Points, in no order, along strands that fork, close into loops and pass close to each other.
Two points are linked if the straight distance between their rows is under 62.7. Some points are linked to none.
<337>: [ 10  -9  -5 -10 -13   3   1  12  56 -14 -33   1   8  44  12   4  -2  18
   7  23]
<1003>: [-21   6  23  -5  10  -3 -13  11  -5 -21  -5  47  15   8   0  13  -2 -19
  21 -20]
<947>: [ 11 -12 -42  17 -33  20 -13   6  41  13 -16 -26  12  27   2   5  10 -22
  22  12]
<883>: [-17   3  20  18  -8 -34   7   9 -17  11 -12  55 -33 -23 -14  -7 -16 -36
   0 -10]
<930>: [ -1  12   5  -7  38 -18  -9  38 -19 -16   2  45 -23  22   5  -7 -12 -22
 -35 -15]
<431>: [-39   8  19   9  31 -22  17 -15  -2 -14 -12 -21   0  28 -14  10  27  32
   1  41]
<104>: [-12  -9  24  -7  -7  -1   9  -6  13 -16 -12  16   3  -6   4   1  -6  19
  14   7]
<357>: [-29  11  27  26   3 -46  13   3 -21   5 -13  38 -38 -12 -17  -9 -10 -24
  -6  16]
<525>: [ 38  -7  -7 -19 -17  39 -16 -21 -15   5  43 -33   1 -28  20 -17 -23  24
  -5 -17]
<940>: [ -3  10 -16  25   1 -14 -10  -2 -14   7  32   5  -3  10   5  13  14 -14
  -8  14]
<671>: [ -3  -3  19  -7 -23  -1   4 -12 -30  20   6  11  24 -48   4   8  19  -5
  10 -18]
<638>: [ -3 -19  22   5  -4 -10  26 -19   4  11  -2  -1 -43 -42  -7 -24 -49  16
   3  13]
<406>: [ -3  21  -9 -10  16  -9 -14  45 -15  -2 -35  30   4  28 -12   2  12 -49
  -8 -34]
<384>: [  4   2   8  -4  29 -33   9  32   3 -14 -17  26 -26  22   3  -3 -14  -6
 -29  13]
<351>: [ -6  14  14  -1  38 -32  11  -3 -25   5   8  -4  -8   1  -8  -8  -1  10
 -28  11]
<864>: [  5  16 -19 -17  23 -14  -7  32 -25  14 -16  18   2   3 -12  -3  -3 -40
 -15 -33]
<269>: [-11  -9   5  -5 -28  25  -7 -21 -12  11  18   6  15 -37   6   8   3  -6
  27 -13]
<289>: [-20  -9 -18  27   1  17 -17  -5  -1   8  19  13 -19 -19  -5   0 -19 -48
  31 -11]
<900>: [  5  -8  -8   4   4  10   6 -20  -9  13  20 -21 -10 -30   5  -9 -19   5
   7   0]
<497>: [-11   6   5  17  -7 -18  -4  25 -11   4 -11  67 -27 -15  -4  -4   0 -47
 -19 -18]
<807>: [-24 -10  14  18   7  -4  18 -28  19  -3 -10 -25 -26   3  -4  -5  -4  37
  16  40]
<196>: [  8  -8 -23   5 -27  35 -10 -14 -12  19  32 -21  17 -26   3  -3   2 -17
  27 -19]
<723>: [-30  -1  33  36  -6 -39  14  -7 -17  -6  -2  20 -37 -14  -7 -10  -9  10
   4  33]
<770>: [ 11  11  -9  13 -20 -13 -10  24  -6   6   4  42   7   9   9  15  20 -30
 -19  -9]
<86>: [ -7   4  16   6  -6 -23  14 -13 -38  18   6  18   1 -43  -3   0  -1 -15
  -2 -11]
<138>: [ 50  -1 -11 -18   5  14 -24  31 -10 -25  20 -14   9  13  22  -9 -20   9
 -33 -19]
<440>: [ -8   3  13 -28  17  -1 -16  28  -6 -26 -20  41  24  11  -6   0 -11 -28
  19 -43]
<302>: [ -3 -17   4 -25   3  22  23 -18  35   4 -31 -37   3   4  -5  -5   3  46
  23  18]
<719>: [ -6   2   1 -11  14   3 -20  45   3 -12 -32  50   4  15 -12  -1  -2 -49
   5 -40]
<592>: [  6 -11 -27  19 -58  29  -6  -9  34  13   6 -11  22   8   7  17  24 -12
  21   6]
<428>: [-40  19   8  16  -2  -5  -2  -6 -20   8   7  19   4   1 -10  18  24 -37
  29  -5]
<657>: [  3  11   3 -31  15  -5   6  13  -3 -10 -19 -17  39  17  -6  18  19  24
 -11   0]
<988>: [  9 -20  14  -9 -18  23  12 -20  32   4 -25   2 -27 -19   7 -22 -39  14
  34  -2]
<452>: [ -1  22  -1  19 -11 -36  22 -20 -19  34   2 -11  19   2 -19  15  58  10
 -35  13]
<508>: [ 30  -6 -42  -1  20  31 -25  30   2 -22   3 -37   3  30   0  -9 -29 -10
 -14 -23]
<768>: [  5  22  -4  -8  -4  -4 -22  17 -22 -17  45  16  35  22   9  23  26  -3
 -28  -4]
<296>: [ 31 -22   1 -19 -64  55 -32 -17  24   3   0   6   8 -17  22 -17 -25 -10
  30 -50]
<240>: [ 19   1  10  12 -10 -44  27   2  16   0 -21   3   2   6  -3   5  15  32
 -40  30]
<308>: [-17   9  22 -28  49  -9  24  -1 -14  -7 -13 -34   3  -9  -7   1  -2  40
 -13   7]
<328>: [-28   4  20  12  18  -6  14 -30   1  -4  -5 -31  11   4 -17  15  52  49
 -14  38]
<158>: [  7   2 -15 -27  27  14  -2  12   6 -17 -17 -32  29  34   0   5   0  17
  10 -11]
<777>: [ 21  10 -33   5  23  -7  -8  34 -13  14  -9 -12 -21   0 -11 -11 -16 -44
 -17 -25]
<749>: [  7   7   7  17 -19 -46  30 -10  -1  20 -18  -2  11   7 -17   8  48  24
 -35  28]
<126>: [-22  18 -12   1  -5  -8   5  -2 -27  29  -8   0  10 -12 -16   9  19 -37
  21 -21]
<475>: [  4  -4 -29   2  -9  13   6  -5  34  12 -17 -34  19  21  -8   8  16  -2
  19  15]
<320>: [ -6  30   4  -6  28 -39  20   9 -25  11 -10  -6  -3  17 -12   6  17  -5
 -25   6]
<1049>: [ -6  11  22 -19  -1  -6 -24  11 -23 -28  30  25  35  14  12  25  20   8
  -4  -9]
<843>: [-29  11  -9  46   0 -10 -14 -16  -9   2  42  10 -22  -1   2  10  10 -26
   2  23]
<242>: [  8   9  -8  24  -9 -26   2   0 -18  18  19   8 -14 -10  -1   0   9 -13
 -26  13]
<522>: [  9 -14 -18   1  30   4   4   3  26   9  -4 -20 -50   0  -3 -21 -48  -4
   5  10]
<322>: [ -3 -17  20 -16  -6   1  29 -23  25   9 -25 -10 -28 -18  -2 -14 -35  29
  14  14]
<1007>: [ 22   3 -40   0  34   7 -16  23 -14  -1   7 -35 -13  15  -3 -14 -28 -15
 -18 -14]
<516>: [ -7  -3  -9   6  20  -6   2   8   2  10   3   3 -39 -12 -12 -19 -32 -21
   3  -1]
<189>: [  8  31 -13  -1  11  -5 -18  11 -26  -7  33 -12  24  43   0  20  39  -2
 -28   5]
<76>: [  0  -6 -26   3   3  15   0 -19 -24  25  20 -43   5 -38  -8  -8  -7 -16
  18 -24]
<208>: [-12  14  26  -2  10 -17   1   0 -33 -19   9  15  22   6   2  12  27  14
 -12   5]
<1046>: [  6  14   0  13   2 -26  16  -6 -39  29  21   1 -20 -29 -10  -7  -3 -19
 -22   0]
<575>: [  1 -13  -7  -3 -19  26   0 -17  62 -11 -22  -9  -5  37  14   2  -4  26
  27  27]
<465>: [ -3  12  -6  -8  20 -30  25  12   3  16 -27 -15   1  14 -16   3  13  -3
  -9   8]
<132>: [-30  -5   0  45 -14   4 -14 -11  -1   4  24  21 -25 -14  -1   5  -6 -31
  25  14]
<893>: [ -5 -24   7   1 -17  23   2 -12  37  -2 -21  19 -18 -17   4 -23 -41 -15
  46 -13]
<612>: [ -4 -10  24   2  -1  -2 -21  11   7 -30  13  54  -6  -6  12  -3 -20 -10
   7  -9]
<598>: [  7  14 -16   0  -3 -19   7  15   2  18 -19   0  19  21 -12  16  29 -16
  -3  -1]
<890>: [ 23   1   5 -28  -7  11   3   8   7 -11  -2 -17  39   9  10  10  19  41
 -14  -2]
<486>: [ 14  13 -14  12 -38  -5 -13   7  -9  20  14  19  31  -6   5  17  31 -26
  -3  -4]
<601>: [  1 -18   8  20  -4  -3  10 -24   4   4  16   7 -36 -33   9 -14 -30  11
   5  19]
<599>: [-31 -11  34  25   0 -22  28 -25  -1  -4 -16   0 -28 -20  -7  -7 -11  21
  14  27]
<869>: [-18  -8  -7 -11  -1  18  24 -21  36  11 -30 -41  15  10  -9   6  27  27
  24  19]
<736>: [-21   2  29 -10  42 -13  18  -6  -9 -22 -10 -13   1  15  -9   7   6  45
  -4  22]
<661>: [  6  -6   1  -1  12   2 -17  17   1 -18  15  23  -3   1  14  -3 -18   1
 -14  -5]
<261>: [ 49 -13 -27  -3   4  33 -42  33   3 -30  17 -18  -2  25  11  -9 -29   1
 -35 -26]
<887>: [ 33 -17  -7 -21 -30  39 -13  -6   4  13  -6  -9  14 -28  11 -16 -26 -13
  16 -48]
<1016>: [  2   8 -11  19 -12  -3 -22  37  -3   1   9  66 -20  -6   6   2  12 -46
 -26 -16]
<221>: [  3   9  18  15   8 -41  11  15   5 -12 -24  22 -15  21  -3   2   6  14
 -28  37]
<162>: [ -7  42 -14  -1  26 -27   8   1 -24   7  13 -13  10  38  -9   6  43 -14
 -34  11]
<332>: [ 29  -2  -2 -19  13  -7  -5  11  -5 -16  17  -4   3   4  12  -2 -14  22
 -31   5]
<563>: [ 21  -7 -30 -15  13  29 -20  13  18 -19   3 -47  13  40   0  -2 -13  11
   0  -2]
<496>: [-23 -15   2  14  -7  21   9 -34  48  -7  -9 -21 -18  16   7   2  -7  26
  36  40]
<185>: [-12  16  -6   9 -16 -23  25 -15 -24  33  -2 -11  14 -15 -18  11  42 -13
  -1  -6]
<69>: [  2  -4 -12  19 -62  16  -7 -15   5  17  26   3  26  -8   4  25  32 -12
  11   6]
<621>: [-17  13  16 -21  18  -6  13   5  -8 -10 -25  -9  41  20  -9  30  54  31
  -4  14]
<682>: [  3 -18  10  17 -50  22  -5 -44  -1   5  35  -2   4 -34  21   1  12  28
   9  17]
<460>: [-40   1  16  -1  18   6  11 -17 -15  -3   1  -8   7 -20  -7   3   1  -1
  34  -7]
<684>: [-16 -16  -2   8  -4  23  -9  -4  14   0  -3  14 -14 -21  -4 -14 -27 -28
  47 -12]
<277>: [ 14 -10  -7 -25  13  19  21  -9  20   8 -23 -47   3   5   0 -20 -15  45
   5   4]
<935>: [ 25 -11  11 -25   0   8   3  -4  17 -19   8 -11   9   5  18   2 -11  44
 -18   6]
<872>: [ 20 -19   5 -13 -64  46 -30  -7  31  -8  11  30  17  -7  26  -4 -12  -6
  25 -27]
<215>: [ 28 -22  -7 -17   5  36  -8 -20   9  -2   8 -30 -28 -18  12 -38 -53  10
  10 -16]
<266>: [ 28 -28  -6  -9 -11  36 -20 -13  -2  -3  18 -10 -12 -36  15 -28 -45  -8
  11 -39]
<148>: [ 18 -15  -4  -3 -37  28 -18  -6  30  -7   3  17   9  -1  20   2 -11  -6
  17  -4]
<3>: [-16  -7  -4  21 -21  18   1 -25  15   2  18 -16  12   1   6  15  24  18
  24  25]
<267>: [-23  13  27 -10  12  -7   8 -15  -6 -12  -6 -19  37   9 -12  27  57  52
 -25  24]
<933>: [ 10  -3  -1 -35  41   3  18   0   9  -9 -17 -41   5   0  -4  -9 -16  47
  -9   5]
<655>: [ 26 -18 -14  -8  12  12  -3   5  17  -1  -6 -20 -22  -5  10 -25 -42   6
  -9  -3]
<232>: [ -5  19  14 -22  48 -12 -12  30 -28 -30   9  32   2  17   4  -3  -8 -15
 -21 -23]

A tip is a point with one link. Name the tips that can be reached along the links from each point below, in the order of the rows.
<296> | <516>, <148>
<431> | <337>
<240> | <428>, <232>
<162> | <351>, <208>, <598>

How many points has the smallest loop of links through each point below? Write none if it is on no loop.
<196> | 18
<612> | 13
<657> | 9
